Each row is a point on a tangle of strands that fork, close into loops and nearly touch. The rows are in no order.
In the rows, 128 means zero.
Points whose rows are less than 62.1 apart are linked; no others are.
<535>: [132  87 124 109 150 100 102 130 170 126 141 144 138 130 126]
<346>: [ 88 126 113  74 161  94 164  95 163 126  88 160 102 137  80]
<22>: [ 91  75 143 102 120  82 155 136 169 130 137 112 117 122 100]
<59>: [115  80 193 135 131  91 110 137 165 118 172 127 138 115 113]
<571>: [158 184 191 162 157 164 129 160  91 128 153  94 164 135 152]
<272>: [157 134 162 151 106 162 169 132  76 151 163  62 156 165 146]
<289>: [177 115 131 171 196 109  81  97 144 129 132 143 156  93 151]
<525>: [108  65 154 117 160  76 159 130 172 136 125 104 129 112  94]
<633>: [142 109 108 111 150 111  98 136 153 120 133 134 132 132 139]
<456>: [ 94 160  91  73 152 108 142  93 150 113  84 165  96 138  97]
<278>: [102  66 159 117 120  91 126 136 172 130 156 126 130 126 109]
<536>: [175 123 141 168 187 124  78 101 129 133 132 120 163  98 168]
<605>: [184 105 124 170 201  94  90  97 150 125 132 157 144  98 130]
<269>: [108 125  81 150  40 169 142 140 116 116 129 173  88 111 119]
<445>: [111 139  96 104  80 167 144 119  66 160  91 108 124 142 150]
<265>: [169 176 179 159 163 148 107 155 113 112 153 108 151 125 155]
<293>: [118 131  90 106  99 131 112 147 133 125 128 136 114 140 142]
<565>: [116  67 174 129 165  73 147 129 171 126 139  99 132 106  98]
<355>: [115 147  82 146  44 191 171 123  64 146  98 124 114 122 135]
<597>: [132 175  83 164  59 168 177 149  93 130 139  84 126 142 139]
<141>: [ 87 157  87  79 122 125 125 109 141 123  93 159 109 142 119]
<203>: [146 106 186 150 170  97  90 113 172 115 164 150 153 101 133]
<323>: [107 134  88  84 122 121 118 129 143 126 108 149 116 140 130]
<4>: [148 153 145 161 111 159 111 166 106 125 159  97 133 146 153]
<472>: [ 92 141  82 134  41 166 136 123 113 117 108 184  96 109 113]
<511>: [127  80 195 138 165  80 127 125 172 115 160 119 137 104 108]
<386>: [152 124 112 124 142 122  95 143 137 118 138 117 131 133 151]
<664>: [165 139 169 151 126 158 148 131  78 147 156  62 160 153 156]
<65>: [159  95 104 119 183  66 150 121 148 109 116 153  98 120  81]
<688>: [147 139  78  97 163  90 149 124 143 100 106 147  86 128 104]
<681>: [129 173  76 161  45 165 161 152 109 118 136 116 117 129 137]
<287>: [ 90 103 123  81 169  89 174 102 166 135  84 152 109 134  73]
<202>: [182 127 151 158 173 133  95 109 105 140 129  92 167 108 175]
<33>: [177 141 178 160 162 147 106 118  95 141 138  86 172 115 174]
<304>: [106  87 146 125  91 103 120 149 159 118 170 134 110 131 114]
<442>: [142 159 170 178 107 181 126 169  82 136 167  93 140 151 144]
<396>: [146 136 128 152  86 166 165 141  76 152 149  69 136 158 148]
<117>: [159 119  91 110 173  78 148 127 146 100 117 148  92 125  97]
<107>: [141  92 161 145 159 105  78 118 173 125 160 146 160 112 141]
<168>: [129 153  73  85 164 101 145 113 138 107  90 157  88 132 105]
<336>: [ 75 171  90  89  95 146 116 102 122 129  87 163 110 141 118]
<311>: [ 67 147  95 120  54 164 124 100 115 123  97 195  99 121  99]
<453>: [111 134  98 120  58 181 166 112  53 161  94 113 120 140 142]
<193>: [168 163 199 155 185 118  99 134 142 101 155 160 148  94 143]
<516>: [105 141  91  81 153 144 102 110 106 149  72 135 134 146 139]
<376>: [121 151  77 160  40 169 146 151 108 118 133 138 103 122 131]
<260>: [171 176 184 155 175 135 105 153 129 100 155 130 142 117 148]
<514>: [102 149  94  82 126 153 114 109  84 152  72 120 129 147 145]
<438>: [152 138 122 136 127 135  99 156 125 119 148 105 129 139 155]
<540>: [155 136 197 152 177 107  90 123 157 105 163 156 149  95 139]
<600>: [130  72 141 122 154  96 100 119 180 132 146 146 155 124 123]
<612>: [ 65 170  95 113  66 162 115  93 110 126  86 178 108 130 106]
<397>: [106 146  90  92 101 158 126 119  80 153  84 113 127 144 152]
<663>: [ 91  86 138  89 179  94 184 106 170 155  73 141 126 134  70]
<13>: [138 161 105 152  80 163 170 147  86 139 142  70 130 152 147]
<640>: [117 105 128 131  87 123 105 155 146 118 167 140 111 136 129]
<74>: [121 113 106 125  89 138  98 153 131 129 144 141 116 141 141]
<182>: [141 175 197 169 131 178 149 163  73 141 166  87 165 149 140]
<138>: [ 93  68 142 102 166  86 178 126 172 154  93 113 133 120  85]

How many points has the smallest loop of links through each point below? Write - if it is on no loop.
<565> -> 6
<633> -> 15
<456> -> 14
<472> -> -

A tip is a point with one link. Name the tips that can be reached along the links from each point below, in the order of the rows.
<304> -> <664>, <65>
<445> -> <355>, <516>
<202> -> <605>, <33>

A fork is a point with three links, a tip a point with one. Leave the first point through the second and follow the links. Name the first fork or tip that comes.
<65>; <117> -> <456>
<456>; <346> -> <525>
<323>; <293> -> <278>
<168>; <688> -> <65>
<640>; <74> -> <141>
<13>; <396> -> <664>
<289>; <536> -> <33>
<33>; <202> -> <605>
<355>; <453> -> <516>

Name the points in between on the shortest way along the links from the first point to the second, in order.
<260>; <107> -> <193> > <540> > <203>
<355>; <397> -> <453> > <445>
<511>; <456> -> <565> > <525> > <138> > <663> > <287> > <346>
<540>; <386> -> <203> > <107> > <600> > <535> > <633>
<535>; <182> -> <633> > <386> > <438> > <4> > <442>
<612>; <117> -> <336> > <141> > <456> > <168> > <688>
